Points on a hilly landscape, in no order, each with its height.
A ball rolls from a point to whichever of its 2 nearest points has the largest drop for the distance, and stops where none of them is lower. Distance is the straight distance between rows; heights are no part of it.
<2010> height 33.7: 5,16,10,9,24,24,14,34,-26,13,25,-25,-18,-38,3,-61,9,-12,-12,43
<286> height 31.4: 29,-21,4,-9,-14,-4,30,-51,37,9,-18,-6,-9,-1,49,20,-15,11,42,-44
<231> height 54.0: 6,30,38,-9,18,3,-36,27,-11,-9,42,-18,-30,0,-48,0,-22,-7,0,12
<534> height 21.5: -16,-13,20,-11,-24,-24,-44,-19,-29,-16,7,34,20,-5,23,11,12,-13,8,-6
<1307> height 63.8: 9,1,21,-18,14,10,-14,22,-6,-16,9,9,-36,-57,-30,0,39,13,18,32
<983> height 51.5: -10,5,3,3,28,4,-50,29,0,-36,-10,17,-53,18,-44,14,31,8,-11,11
<1241> height 67.4: -5,5,-23,-9,22,-12,-50,6,-17,-32,-18,21,-25,7,-4,5,36,2,-14,19
<1878> height 74.6: -7,-25,-28,6,11,2,26,2,37,-18,-59,7,-36,4,-12,17,3,31,26,-21
<2075> height 33.2: -12,10,26,14,63,-4,1,-19,-1,-5,8,-30,-45,23,-7,1,-65,-45,18,-15
<1410> height 68.6: 3,13,-29,1,30,1,-24,12,-23,-21,-11,8,-12,2,-12,-7,34,0,-34,32
<2045> height 79.7: 5,-47,-27,-6,-12,-4,-10,18,29,-21,-64,37,-18,22,-13,17,21,61,17,-27
<40> height 46.5: 14,15,6,-5,5,11,-31,20,4,-32,36,31,-17,19,-59,33,18,18,-25,18
<322> height 56.3: 6,9,-7,-10,28,-9,-7,8,-17,5,-22,-60,-11,-5,40,-40,-45,-23,34,-19
<402> height 36.9: 16,16,42,-24,16,0,13,-3,34,18,22,-20,11,-11,-39,17,-5,13,22,-6
<1869> height 86.2: -12,9,-9,-6,36,-30,-46,13,-36,-27,-23,-27,-6,16,25,-16,-19,-25,8,-16
<166> height 53.8: -2,12,-13,6,23,-11,46,-50,22,3,-1,15,11,26,3,22,-2,-24,-12,9
<1566> height 37.5: -11,6,16,13,58,7,-5,-6,10,-24,-15,-24,-60,22,2,5,-43,-34,23,-26
<514> height 62.7: -4,-22,-21,-3,-6,0,-10,-52,21,10,-25,24,41,27,29,44,20,-2,-33,-15
<1633> height 52.1: 4,24,-4,6,50,10,-37,39,-12,-21,-11,-11,-65,-14,-33,-14,12,16,-4,19
<2372> height 52.3: -34,-19,30,7,-60,1,12,17,-21,22,51,11,23,-40,0,-33,-20,-46,-11,6
<1595> height 10.7: 6,12,8,5,31,8,27,-3,28,2,0,-22,-24,-9,-43,16,-17,4,-8,-2
<1109> height 31.9: 9,0,-12,6,-39,26,8,-1,-1,10,21,42,24,-11,-2,4,44,17,-38,43
<1331> height 42.7: -30,-25,6,7,-23,-10,-21,-5,-62,-40,2,27,10,-18,16,-16,-6,-56,-35,4
<974> height 62.9: 15,1,10,-13,-6,14,6,14,-4,0,27,16,-11,-43,-45,6,41,17,0,47
<2250> height 59.2: -6,9,-17,-3,17,-3,-13,-8,-14,-3,0,-10,23,24,17,-8,16,-14,-40,14
<2331> height 54.9: 1,5,-3,8,-21,20,58,-33,41,30,25,-4,43,22,29,2,-4,-14,-35,0
<365> height 49.3: 21,-16,-20,-17,7,1,14,-2,31,-14,-41,-30,-36,5,14,0,0,23,32,-31
<1063> height 17.0: 1,-7,17,-14,-20,-19,-35,-23,0,8,15,20,32,0,14,18,27,3,6,0
<1103> height 85.1: -2,4,13,-28,6,-26,-36,10,0,-11,-7,-17,-1,4,9,-5,-10,-3,41,-18
<513> height 46.9: -8,23,29,-3,-3,-16,-9,9,-7,30,19,-29,29,-9,5,-33,-24,-23,26,17
<2301> height 70.2: -17,-17,-35,9,-16,9,32,-9,9,39,-48,-2,31,-19,-2,6,5,49,-33,7
<621> height 31.1: 0,-10,14,28,14,23,16,2,40,-13,6,-18,-52,-4,-67,12,-33,29,-25,2
<1884> height 54.2: -10,7,10,-2,25,5,-55,34,-3,-44,-18,-1,-46,25,-11,3,18,7,16,-8
<2102> height 41.3: -3,19,-12,19,42,8,-13,20,-25,17,-3,-37,1,3,36,-65,-2,-11,-22,11
<2344> height 40.2: 14,15,12,0,-8,21,8,12,1,20,4,-13,-11,-65,10,-33,22,22,16,37
<1813> height 49.8: -8,3,-34,22,-22,16,-16,-2,-25,3,14,31,10,23,34,0,35,-8,-68,27
<753> height 43.9: 15,23,-17,5,22,15,-2,25,11,-18,17,-7,-12,14,-58,23,-10,12,-41,9
<1386> height 40.8: -20,-13,11,3,-6,-19,-21,7,-60,-33,10,19,4,-16,-4,-27,-8,-51,-12,21
<1483> height 24.7: -11,-17,29,-7,-44,-34,-44,-20,-34,-15,5,44,22,-17,25,1,-9,-16,37,-24
<1561> height 61.2: -14,-19,19,-21,-9,28,-6,16,-26,-2,16,-10,0,-60,7,-19,23,-14,-13,35
<1738> height 58.7: -37,-26,12,2,-23,46,-9,42,-35,7,24,-25,3,-55,20,-25,20,-16,-54,5
<1630> height 27.3: 13,2,-19,-4,-21,5,-3,-9,12,19,5,26,35,2,-13,8,37,27,-34,22
<2424> height 50.6: 7,21,27,-6,-7,-1,1,27,-24,10,50,-14,17,-11,-24,-25,-17,-21,7,38
<191> height 52.2: 12,17,-15,14,19,6,54,-26,17,-12,18,3,15,29,-6,30,-17,-29,-23,17
<851> height 43.2: 18,4,-32,-3,45,1,20,0,10,-20,-53,-41,-47,-2,22,-13,-20,1,14,-20
<818> height 44.9: 3,23,27,-11,-3,-1,-4,14,5,31,16,-31,15,-35,10,-40,-12,7,40,18
<2261> height 59.1: 15,-7,-5,-26,6,-8,-29,19,7,-37,-29,-31,-43,22,15,-2,5,14,36,-28
<674> height 73.5: 1,18,-36,37,48,-7,52,-28,-1,1,-11,4,-33,24,-31,15,-24,-3,-25,17
<1172> height 42.4: 8,7,42,-1,-35,8,-2,-5,8,42,34,16,30,-35,16,-18,25,18,18,19
<1560> height 55.7: -8,-14,-52,7,34,-7,34,-28,9,-10,-44,5,-3,10,-4,21,-2,-2,-35,5
<1238> height 59.5: -19,-15,7,-15,25,-24,-4,-38,17,-22,-4,4,10,34,13,36,-4,-35,7,-24
<1694> height 56.4: -3,19,52,-12,-3,-5,-25,23,-16,-9,57,7,-15,-12,-49,2,-14,-9,17,21
<1468> height 29.9: -9,1,0,14,19,18,4,29,-47,25,37,-21,-13,-25,24,-77,-6,-26,-14,30
<2319> height 57.2: 8,8,-15,-2,10,-19,-30,23,-39,-13,-23,-51,-23,0,30,-44,-53,-23,42,-16
<72> height 45.6: 16,28,6,-5,-6,5,-21,28,-14,-42,61,27,29,20,-30,40,-2,-8,-17,25
<492> height 48.9: -1,2,13,14,13,13,-49,28,7,-30,15,17,-36,31,-61,26,18,15,-28,11
<645> height 69.6: 13,-12,22,-10,6,-5,12,-2,47,4,6,12,9,7,-48,41,14,12,11,-18
<1986> height 72.1: 17,-21,-31,-9,-13,-5,-5,29,14,-7,-51,7,-32,-13,-21,-3,22,69,30,-14
<2234> height 75.0: 4,28,-27,15,-18,21,31,36,20,-1,51,9,56,18,20,-6,6,7,-42,22
<1361> height 37.7: 26,20,12,-13,-10,1,3,13,21,24,-3,-17,-5,-47,1,-27,21,45,39,12
<949> height 69.7: 14,16,-55,11,35,9,-12,17,-25,-13,-12,0,4,15,-23,-13,19,2,-58,29
<556> height 28.3: -6,20,13,7,-23,13,-3,-2,-6,32,18,-4,9,-13,29,-25,19,3,-19,23
<473> height 55.3: 11,16,-6,-5,46,5,27,-2,6,6,-27,-58,-15,-14,32,-24,-29,-20,26,-11
<1180> height 38.2: -13,8,15,-5,9,-26,-34,9,-47,-28,24,12,7,10,-15,-6,-4,-37,-2,20
<2140> height 41.9: 26,33,30,-15,11,-1,8,19,20,28,2,-39,-3,-45,-10,-34,-4,27,47,8
<869> height 49.7: -15,-37,23,23,3,11,33,0,44,7,-11,20,-24,7,-70,37,-8,41,10,-12
<637> height 37.2: 10,7,-55,2,-3,14,46,14,9,-17,-5,20,46,22,-34,35,-12,20,-45,22
<1682> height 57.0: -32,-28,20,-3,-35,36,9,43,-31,15,49,-14,8,-45,10,-35,2,-26,-40,10
<2163> height 57.4: -14,-10,14,-5,22,-21,10,-38,26,-20,-14,12,-18,33,32,30,-8,-29,40,-30
<2396> height 61.0: -8,2,-53,4,3,9,-27,-10,-14,9,-41,25,12,16,14,3,28,12,-60,14
<2429> height 20.3: 4,14,5,-1,-6,8,-2,30,-45,-30,56,10,15,-1,-16,-6,-5,-28,-20,45
<1750> height 20.9: 6,-6,19,-20,-8,-10,17,-31,18,16,-9,-38,7,-3,46,-4,-47,-24,58,-30
<732> height 38.9: -20,-50,-20,-10,-1,-15,30,0,11,12,-44,30,13,-3,-37,31,9,66,-2,-8
<1998> height 82.5: 59,-34,26,-26,-40,-22,-14,6,26,11,7,4,-14,1,23,8,13,47,59,-32
<1645> height 48.5: -19,10,23,0,-35,-31,-16,-1,-5,24,23,-11,41,-7,-2,-34,-31,-35,27,2
<1593> height 87.9: -31,2,12,9,-36,-45,-25,-18,-21,2,9,9,63,27,12,-13,-37,-53,-14,-23
<747> height 26.0: 17,-8,23,-20,-5,-14,32,-47,37,4,-4,-12,-9,-1,42,12,-28,-4,69,-32
<1343> height 74.5: 24,32,-11,6,-15,17,40,32,20,6,42,-6,47,6,-15,-4,6,13,-24,29
<1072> height 39.2: 1,-17,33,21,-2,21,17,5,58,-3,2,-5,-32,-8,-76,22,-19,39,-9,-6
<793> height 63.6: -1,1,-41,10,-16,17,-21,-6,-5,25,-46,32,12,-8,23,8,32,34,-32,7
<1988> height 51.6: 0,32,-10,22,47,-19,42,-41,19,8,-23,-20,-34,9,17,-6,-19,-18,23,-3
<865> height 60.2: -11,4,-2,-11,11,-22,-41,-16,-12,-19,-4,2,20,24,11,16,11,-14,-15,0
<825> height 42.5: -34,10,29,9,-67,-4,-11,-11,-15,40,54,32,52,26,25,1,2,-23,-23,-18
<28> height 67.1: -21,-8,-29,18,16,-27,32,-47,27,-7,-46,42,-29,35,4,23,2,22,32,-12
<1232> height 25.0: -11,-8,0,16,12,12,5,41,-57,-7,53,-14,1,-11,-4,-66,-15,-40,-23,35
<1211> height 71.8: -12,-19,-8,8,29,3,14,-7,35,-23,-40,13,-37,19,-22,33,4,5,17,-22
<1341> height 72.2: -1,4,-40,20,38,7,39,0,-5,-11,-16,-4,-25,16,-45,21,-17,3,-38,7
<765> height 47.3: -4,3,10,-5,-1,2,8,-29,22,27,-12,-22,34,5,42,0,-6,-5,-4,-14
<1496> height 34.5: -5,3,-7,8,-42,44,15,10,-1,7,53,36,21,-8,18,0,32,4,-50,33
<1450> height 48.0: 1,9,-17,13,23,-19,46,-31,29,0,-40,-7,-46,5,12,4,-10,20,47,-14
<1844> height 58.4: 7,17,5,-5,21,-25,-34,37,-31,-2,-3,-49,-29,-14,-2,-42,-51,-30,47,-6
<1643> height 70.8: -16,10,-19,24,34,-22,45,-42,25,2,-26,26,-33,20,-14,19,-5,6,15,0
<109> height 23.6: 42,4,-7,-1,-49,37,-12,-11,-27,22,-23,4,-32,-25,43,-1,25,23,26,-12
<1357> height 61.6: -7,-16,10,-18,19,-14,-5,-20,29,-20,5,11,9,35,-21,47,9,-18,-2,-21
<2383> height 41.0: -20,-1,33,0,-55,-21,-22,-17,-21,12,43,33,57,16,16,2,3,-18,-12,3
<1374> height 50.7: -27,-55,8,15,1,-2,46,7,25,8,-26,33,-12,5,-54,42,-3,53,19,-8
<1065> height 53.9: 6,21,3,-5,35,5,-40,38,-27,-29,-10,-22,-64,-14,-7,-23,-1,0,26,5
<495> height 56.8: -1,-10,-1,-11,16,2,-32,22,23,-38,-37,-5,-36,32,-7,11,17,15,25,-22
<991> height 42.1: 1,21,23,13,-47,29,1,-6,11,67,-1,-5,25,2,57,5,10,22,27,-36
<1205> height 69.3: 23,5,-36,-16,3,1,-11,18,7,-11,-40,-14,-46,-19,-3,-18,22,50,24,0
<1969> height 54.1: 8,17,-3,-4,37,-8,35,-33,15,4,-24,-39,-33,-2,46,-12,-33,-24,42,-12
<707> height 88.1: -32,-4,17,4,-38,-24,-10,-29,-7,8,18,2,71,41,23,8,-28,-39,-23,-22
<1168> height 69.4: 19,-10,-11,-7,-6,-7,-22,14,14,-9,-26,23,-17,-12,-14,4,40,47,23,1
<874> height 53.1: -5,-5,-35,0,32,-6,23,-16,22,-5,-49,-13,-8,-5,1,12,1,7,-10,-7
<1363> height 73.9: 29,24,-2,-5,-1,7,26,14,21,7,28,-6,34,4,-39,16,11,18,-17,25
<1229> height 72.5: 22,12,15,-14,2,-4,-1,9,28,1,30,9,14,3,-53,23,22,17,-6,8
<2263> height 41.8: 28,33,-23,6,8,16,1,33,0,-22,32,11,16,15,-45,29,-3,13,-33,27
<2148> height 46.8: 11,27,19,-11,-4,1,-12,19,8,-25,57,3,31,27,-35,35,-19,-8,-12,6
<1784> height 51.8: 12,-9,-9,-24,17,-8,8,-17,22,-23,-27,-32,-29,7,31,9,-16,-7,32,-34
<117> height 16.8: 17,-6,16,-11,8,-7,38,-25,48,22,-10,-14,12,-25,-1,17,0,24,33,-18
<509> height 45.8: 18,15,52,-18,-13,-6,8,8,1,28,52,7,16,-37,-34,-6,15,10,31,32
<1890> height 36.2: -1,-11,29,-5,-34,17,-13,-7,-24,15,14,13,7,-46,32,-3,19,2,20,8
<2127> height 26.5: -9,-24,-35,-9,-1,-8,35,6,6,7,-24,31,22,11,-52,32,7,49,-28,7
<1308> height 77.4: -25,18,-6,23,-25,40,4,5,-10,43,24,24,-6,1,35,-8,39,-1,-48,7
<830> height 69.0: -24,-29,-19,8,31,2,1,1,24,-29,-51,26,-30,31,-36,35,9,11,-14,-15
<1383> height 66.2: -15,-20,5,5,23,15,-28,11,31,-30,-29,19,-28,46,-47,40,13,4,-19,-14
<1764> height 42.3: 16,14,47,-27,-6,-10,3,1,24,29,35,-8,32,-19,-25,-7,4,15,36,6
<522> height 76.8: 11,-44,-28,-9,-7,-11,16,-2,33,-13,-50,12,-20,9,0,17,8,41,28,-38
<2299> height 61.3: -11,-8,-14,-13,6,-14,-28,-38,11,-6,-19,6,31,30,21,34,19,-15,-24,-16
<1353> height 50.0: 0,-1,-12,2,20,0,22,-26,25,13,-31,-26,0,-10,30,0,2,-3,1,-8
<150> height 26.7: 16,-8,3,6,-4,-8,50,-51,42,21,-22,-1,2,-17,27,9,-9,22,42,-26
<36> height 75.5: -5,17,-20,14,-30,22,9,10,12,16,43,10,38,29,33,-11,15,0,-59,12
<1427> height 19.7: -15,-15,6,23,5,-6,2,34,-62,-16,29,-7,4,-25,-24,-53,-33,-61,-10,23
<1861> height 35.5: -24,8,19,-5,-9,-49,-36,-2,-39,-24,15,18,21,10,-23,-13,-21,-46,8,-3
<2132> height 47.6: -21,-22,21,0,-47,8,-17,-12,-39,-13,37,41,40,-12,15,7,24,-25,-38,15
<146> height 41.7: 17,-3,-50,8,3,15,34,-17,11,11,-62,-35,-22,-18,38,-9,-18,24,7,-15
<331> height 58.5: -15,7,-3,7,-9,-4,-16,-9,-20,8,10,-8,43,35,36,-14,2,-25,-46,1
<2390> height 39.3: 8,11,-44,13,16,16,15,3,8,15,-57,-41,-13,-24,30,-32,-9,27,-10,-6
<1325> height 54.6: 4,-1,8,-8,16,-11,24,-32,29,-27,-23,-4,-40,25,26,9,-18,-13,54,-30
<2389> height 47.7: -6,5,-5,9,38,-7,30,-44,3,9,-6,-18,12,25,43,-12,-25,-42,-8,4
<588> height 29.2: -9,5,13,11,52,-8,12,-13,-18,8,13,-39,-3,17,-3,-11,-66,-64,17,-10
<1318> height 14.8: -8,3,-3,32,-1,-9,-1,34,-63,-22,52,8,18,2,-31,-50,-39,-60,-12,19
<1358> height 44.0: 12,2,-36,13,17,1,54,-28,19,5,-49,-26,-33,-18,30,-4,-17,14,30,-6
<250> height 82.3: 10,-35,-23,-14,-6,-11,-34,3,28,-20,-42,33,-3,20,6,24,34,34,12,-26
<1818> height 63.7: 8,16,-18,1,24,7,0,40,20,-15,-48,-28,-53,-14,-45,-7,4,44,16,-7
<1997> height 44.3: -34,-14,4,13,-22,7,-38,-13,-65,-27,-8,31,7,-8,43,-3,20,-38,-33,9
<361> height 56.6: -13,8,-9,7,-11,18,39,-17,27,27,32,-19,36,32,48,-4,-15,-25,-51,-11
<1421> height 64.0: -9,-12,1,-12,15,-7,-34,0,19,-28,3,15,-7,47,-37,46,21,-8,-23,-12
<2356> height 18.2: 1,18,4,15,3,9,-4,40,-59,-37,60,9,9,0,-33,-17,-38,-43,-11,29
<1282> height 51.9: 21,38,23,-3,12,12,-10,36,-23,-6,60,-15,-8,-12,-43,-12,-30,-7,-9,33
<2098> height 65.4: 8,-36,14,1,8,-16,26,-12,54,12,-11,26,5,3,-27,43,16,26,22,-26
<1875> height 49.4: -5,5,36,-12,-35,5,14,15,-23,9,65,7,31,-23,-5,-23,1,-22,0,42
<86> height 42.6: 3,22,23,1,8,-2,-49,27,-27,-52,55,10,-15,23,-48,15,-28,-18,-27,13
<39> height 24.4: -10,15,17,-4,-11,-2,-18,1,-25,4,22,2,21,-3,12,-23,11,-13,-12,30
<1059> height 87.0: -20,-1,-11,18,35,-33,-22,4,-41,-9,-5,-34,27,24,4,-39,-47,-61,-6,-14
<330> height 44.8: 3,10,16,8,-28,23,-2,-20,23,48,-14,-16,36,-2,50,7,2,10,6,-33
<80> height 52.7: -1,-1,-13,20,23,-8,58,-18,31,6,-38,-8,-48,-18,-23,16,-14,20,36,-8
<2295> height 65.9: -9,-9,-18,-10,23,-11,-49,8,3,-34,-21,30,-11,35,-22,28,41,1,-20,-1
<2410> height 62.4: 6,-2,15,-20,17,16,-11,21,-27,-13,5,-5,-28,-56,-5,-12,20,-9,9,29
<1826> height 84.3: 17,-7,22,-27,-28,-29,-35,4,0,-5,8,-6,-4,2,15,-13,-16,5,64,-27
<174> height 26.8: -19,5,14,10,28,-18,11,-8,-4,14,2,-45,18,7,14,-23,-65,-64,31,-10
<1089> height 45.4: -34,-32,13,2,-36,19,-33,-9,-57,-32,-13,29,17,-29,28,17,18,-28,-28,-10
<1667> height 58.6: -7,-10,-62,4,17,0,3,-18,0,-2,-49,15,18,26,6,15,9,6,-58,7
<1739> height 85.7: -11,5,3,-14,1,-37,-47,11,-31,-30,-17,-15,-13,6,19,-17,-22,-20,36,-18
<1099> height 50.5: 24,18,-3,3,18,17,48,-9,22,-10,27,-7,17,12,-33,36,-20,-7,-23,9
<2165> height 54.7: -40,-24,33,3,-47,29,6,20,-21,21,34,-8,10,-53,14,-33,-6,-37,-14,4
<1574> height 37.0: 12,26,13,3,20,20,8,23,-14,19,3,-26,-20,-49,-6,-40,25,11,-2,43
<1290> height 48.1: 18,13,35,-17,-25,9,11,11,-4,7,59,16,27,-23,-24,-4,20,-3,7,45
<2317> height 48.7: -23,-3,1,13,-40,24,-19,-7,-27,2,29,35,18,9,35,4,34,-16,-50,17
<255> height 59.9: -1,-26,-4,6,11,-24,22,-57,44,-4,-25,44,0,27,29,40,9,6,28,-23
<1922> height 43.1: -3,3,-29,18,52,16,13,6,-16,7,-3,-45,10,20,26,-52,-8,-19,-40,-1
<1654> height 11.8: -6,-24,-31,-13,10,-6,7,10,11,-13,-27,38,8,24,-60,37,21,31,-39,2
<1356> height 46.7: -9,-28,-37,-8,-3,-10,7,7,6,12,-57,20,6,-13,-22,13,12,70,-1,-6
<1737> height 31.6: -25,0,25,-9,-15,-54,-48,1,-24,-37,-3,26,10,12,-7,-4,-14,-26,30,-21
<383> height 57.5: 11,-5,-17,0,-13,-5,10,10,8,21,-7,33,6,-34,-49,4,40,56,1,28
<1675> height 46.4: -24,-2,2,11,18,10,18,-24,2,23,-10,-38,15,18,61,-26,-34,-40,-10,-15
<167> height 21.9: 4,13,14,-13,36,2,5,1,25,1,-16,-27,-5,-6,-18,11,-1,3,10,-8
<354> height 44.5: 12,20,15,-2,2,13,-34,29,-17,-51,57,31,-12,19,-49,36,2,-3,-22,24
<1565> height 46.6: -33,-35,28,7,-52,29,-22,1,-51,-14,12,31,33,-25,22,25,26,-26,-42,-16
<1254> height 55.2: -4,15,20,-3,31,-8,-34,30,-42,-24,4,-13,-34,-20,-7,-19,-5,-14,21,13
<1189> height 50.3: -33,-3,28,17,-52,-21,-3,4,-13,29,43,10,36,-14,2,-42,-28,-47,5,15
<1395> height 22.0: 2,16,4,-3,-20,2,-4,11,-30,-13,52,18,34,14,6,-4,12,-22,-24,39
<2079> height 52.6: -7,-20,-32,-7,-8,-14,12,17,1,25,-32,27,8,-27,-38,5,20,75,-2,21
<1961> height 31.7: -27,-25,14,-13,5,-27,-52,-5,7,-57,-21,17,4,50,6,32,20,-9,19,-41
<1730> height 60.0: -24,-28,16,-7,-14,36,-20,33,-48,-5,-1,-20,-1,-59,22,-21,11,-21,-26,12
<703> height 58.8: -3,-52,7,16,-4,-21,52,-8,48,11,-27,37,-12,1,-33,41,1,46,39,-18
<1597> height 36.7: -10,-14,20,-2,-58,44,17,3,-14,19,55,25,22,-30,20,1,32,-9,-39,22
<136> height 40.9: 2,1,-7,-3,62,1,-2,5,1,-29,-34,-47,-46,13,14,-4,-24,-19,18,-26
<144> height 87.6: -20,6,-2,19,-14,-45,-15,4,-24,-3,12,-6,52,32,-1,-33,-45,-68,-12,-15
<1251> height 24.0: -6,1,14,-11,13,-16,16,-19,6,17,-9,-45,12,-1,41,-19,-64,-49,46,-16
<1648> height 66.6: 18,11,1,-7,9,6,-17,36,21,-11,-25,-8,-53,-16,-28,-12,26,42,38,-7
<2155> height 60.8: 26,8,5,-3,-14,7,21,13,7,23,15,20,9,-49,-44,-8,42,45,2,43
<170> height 22.4: 37,3,13,-21,-47,5,-25,-18,-8,24,-6,-14,-4,5,47,-5,-8,22,47,-31
<941> height 49.6: 16,29,-16,8,43,6,-11,32,0,-1,-13,-24,-30,-12,-36,-17,9,19,-16,21
<38> height 53.3: 7,10,-13,15,-1,11,69,-25,29,7,28,4,38,30,13,13,-7,-22,-24,15
<644> height 66.5: 8,-5,-32,-7,-5,-5,-25,0,7,5,-40,29,0,-14,7,4,33,43,-1,0
<1223> height 76.3: -14,28,-20,18,-41,32,17,10,1,45,45,27,15,11,34,-5,32,12,-62,-3
<1834> height 44.6: -11,3,-14,17,40,20,24,-7,0,31,7,-49,19,16,42,-47,-21,-30,-33,-12
<533> height 19.5: 43,-18,6,-2,-62,42,-2,-5,-46,27,-10,16,-30,-22,46,14,33,9,28,-27
<2168> height 56.5: 0,-12,-5,-3,15,-19,33,-56,38,5,-13,22,13,18,8,34,7,-8,6,-7
<1266> height 35.7: 3,30,-22,20,11,23,4,12,5,31,-27,-38,-7,-26,32,-45,11,20,-15,8
<1197> height 39.0: 17,-4,30,-9,-30,-1,-25,-15,6,23,14,14,18,-39,27,0,21,22,34,10
<315> height 25.3: 7,-11,-24,-18,6,-17,-14,-7,18,-8,-10,30,23,26,-33,34,32,13,-27,4
<1629> height 57.3: -17,-21,-10,16,7,0,54,6,29,4,-44,-14,-47,-22,-38,13,-14,45,43,-14
<540> height 86.6: -17,-3,-17,15,35,-21,-38,1,-46,-14,-18,-30,18,24,36,-35,-27,-41,-18,-15
<1413> height 67.8: -17,-4,-38,21,-18,22,25,-22,16,48,-45,12,32,3,18,13,10,23,-47,-11
<1485> height 31.3: 27,-3,-4,-16,-14,20,-14,13,-19,-13,-13,-9,-41,-51,24,-21,25,18,35,23
<999> height 48.6: 19,21,19,-14,17,7,17,1,18,-8,43,-16,16,21,-38,33,-32,-17,-12,1
<1620> height 37.8: -29,5,17,4,-46,38,19,11,-12,45,58,14,1,-25,33,-19,18,-7,-30,11
<1873> height 59.4: 0,1,56,-22,-3,-15,-27,11,-1,-1,41,15,-2,-10,-39,7,11,4,35,6
<560> height 38.8: -8,24,-15,21,11,22,-9,17,-17,30,-18,-34,-9,-12,59,-54,-1,5,-14,2
<1838> height 70.9: 10,1,-55,7,52,8,13,8,-9,-11,-25,-14,-6,24,-30,6,3,-4,-56,10
<586> height 39.5: -30,-3,28,11,-58,-25,-23,-20,-39,-13,31,54,48,8,12,-4,-8,-43,-26,-4
<512> height 32.5: 11,-4,-34,-14,-7,1,21,-3,21,-17,4,30,41,28,-30,47,9,7,-39,6
<713> height 40.3: -4,22,16,-8,10,-20,-30,20,-36,-24,40,-5,7,21,-36,2,-24,-31,-13,10
<1981> height 79.0: 43,-54,-14,-17,-28,-9,-8,-7,35,-9,-37,8,-24,26,14,15,15,36,29,-46
<355> height 49.2: 7,26,-21,26,52,-22,44,-46,8,11,-7,-7,-11,36,25,-9,-21,-34,-3,11
<2035> height 39.9: 19,26,-41,4,-1,13,24,36,13,-23,14,15,43,16,-32,30,5,16,-42,28
<606> height 46.1: 13,-3,-19,-4,28,10,8,19,27,-24,-48,-38,-60,5,-7,-2,-8,17,27,-27
<1475> height 27.8: 33,6,-13,-7,-33,16,-22,-3,-10,5,-17,-5,-35,-30,30,-16,18,36,32,0
<592> height 60.3: 22,6,-17,-22,0,-10,-37,10,-17,-26,-27,-29,-34,3,34,-26,2,11,26,-16
<1862> height 80.8: 49,-46,5,-12,-35,-17,3,-8,41,12,-17,1,-9,5,20,20,10,47,41,-48
<1547> height 60.9: -8,-6,-22,11,21,7,30,20,21,0,-49,-31,-46,-26,-42,3,-13,48,19,-11
<1516> height 38.0: -22,28,30,11,-42,30,-1,-1,-5,67,27,6,12,-17,52,-17,13,5,20,-21
<323> height 65.1: -5,-22,-33,3,-14,8,23,-43,21,29,-31,26,40,16,8,32,10,20,-43,-8
<120> height 57.7: -24,5,-1,9,-12,4,7,-12,2,27,30,-17,44,38,47,-15,-17,-29,-46,-16
<660> height 18.7: 37,-9,24,-24,-63,7,-19,-11,-32,24,9,-9,-25,-24,41,-19,-15,7,56,-20
<739> height 29.3: 0,1,-5,-18,22,-11,-10,-6,24,-2,-15,-10,5,6,-20,17,18,8,-7,-5
<885> height 63.5: -4,-29,-36,8,-2,-13,26,-42,31,-7,-53,39,-15,19,27,36,5,18,19,-24
<280> height 38.1: -24,-1,22,-2,-38,-41,-27,-15,-40,-27,21,45,36,8,-13,-5,-6,-47,-5,2
<29> height 87.3: -22,-4,-5,20,19,-28,5,-7,-27,-9,12,-24,44,37,1,-26,-61,-77,-11,-21
<940> height 31.2: 33,13,9,0,-30,12,4,-10,24,42,-12,-22,13,-26,29,-9,7,42,26,-13
<2362> height 73.4: -10,24,-31,35,31,-28,56,-38,16,15,-10,14,-24,32,-27,13,-19,5,0,19
<2090> height 33.4: 18,-17,16,-22,-24,16,-20,4,-21,-15,7,6,-21,-55,28,-7,16,10,37,8
<770> height 26.6: -21,-20,23,-11,-16,-47,-59,-9,-13,-47,-5,34,12,28,17,12,13,-4,24,-29
<106> height 33.1: -22,15,26,0,-39,20,-2,-2,-2,53,44,6,19,-9,35,-25,10,0,-11,2
<2315> height 83.5: 34,-22,33,-31,-44,-26,-33,-1,2,0,16,7,-6,-1,30,5,4,29,62,-30
<1140> height 22.9: -3,-1,-4,23,24,16,42,-10,30,-2,1,-8,-44,0,-66,34,-26,14,-18,5
<728> height 28.7: 7,7,27,-3,17,3,45,-17,46,24,9,-22,0,-23,-40,21,-5,12,28,-11
<2365> height 46.3: 3,15,-6,7,37,13,-22,25,17,-18,-3,-18,-37,11,-61,10,-3,16,-37,0
<2285> height 26.4: 34,-4,9,-19,-25,1,-5,-15,22,23,-12,-20,5,-11,40,2,-3,31,40,-30
<1370> height 15.3: 37,-17,29,-12,-70,30,-9,-12,-47,28,-1,0,-29,-24,35,3,6,3,48,-29
<26> height 22.1: 10,4,7,-12,-19,-2,-8,-16,13,17,13,9,46,10,7,13,29,7,-21,10
<126> height 56.9: -1,25,20,2,34,-12,-31,35,-41,-1,9,-33,-24,-19,-21,-44,-30,-22,33,17

Where does a ball stop that starts at each point below?
<1363> -> <1595>
<1357> -> <1750>
<1307> -> <1361>
<2319> -> <1266>
<1844> -> <1654>
<1694> -> <117>
<1986> -> <1266>
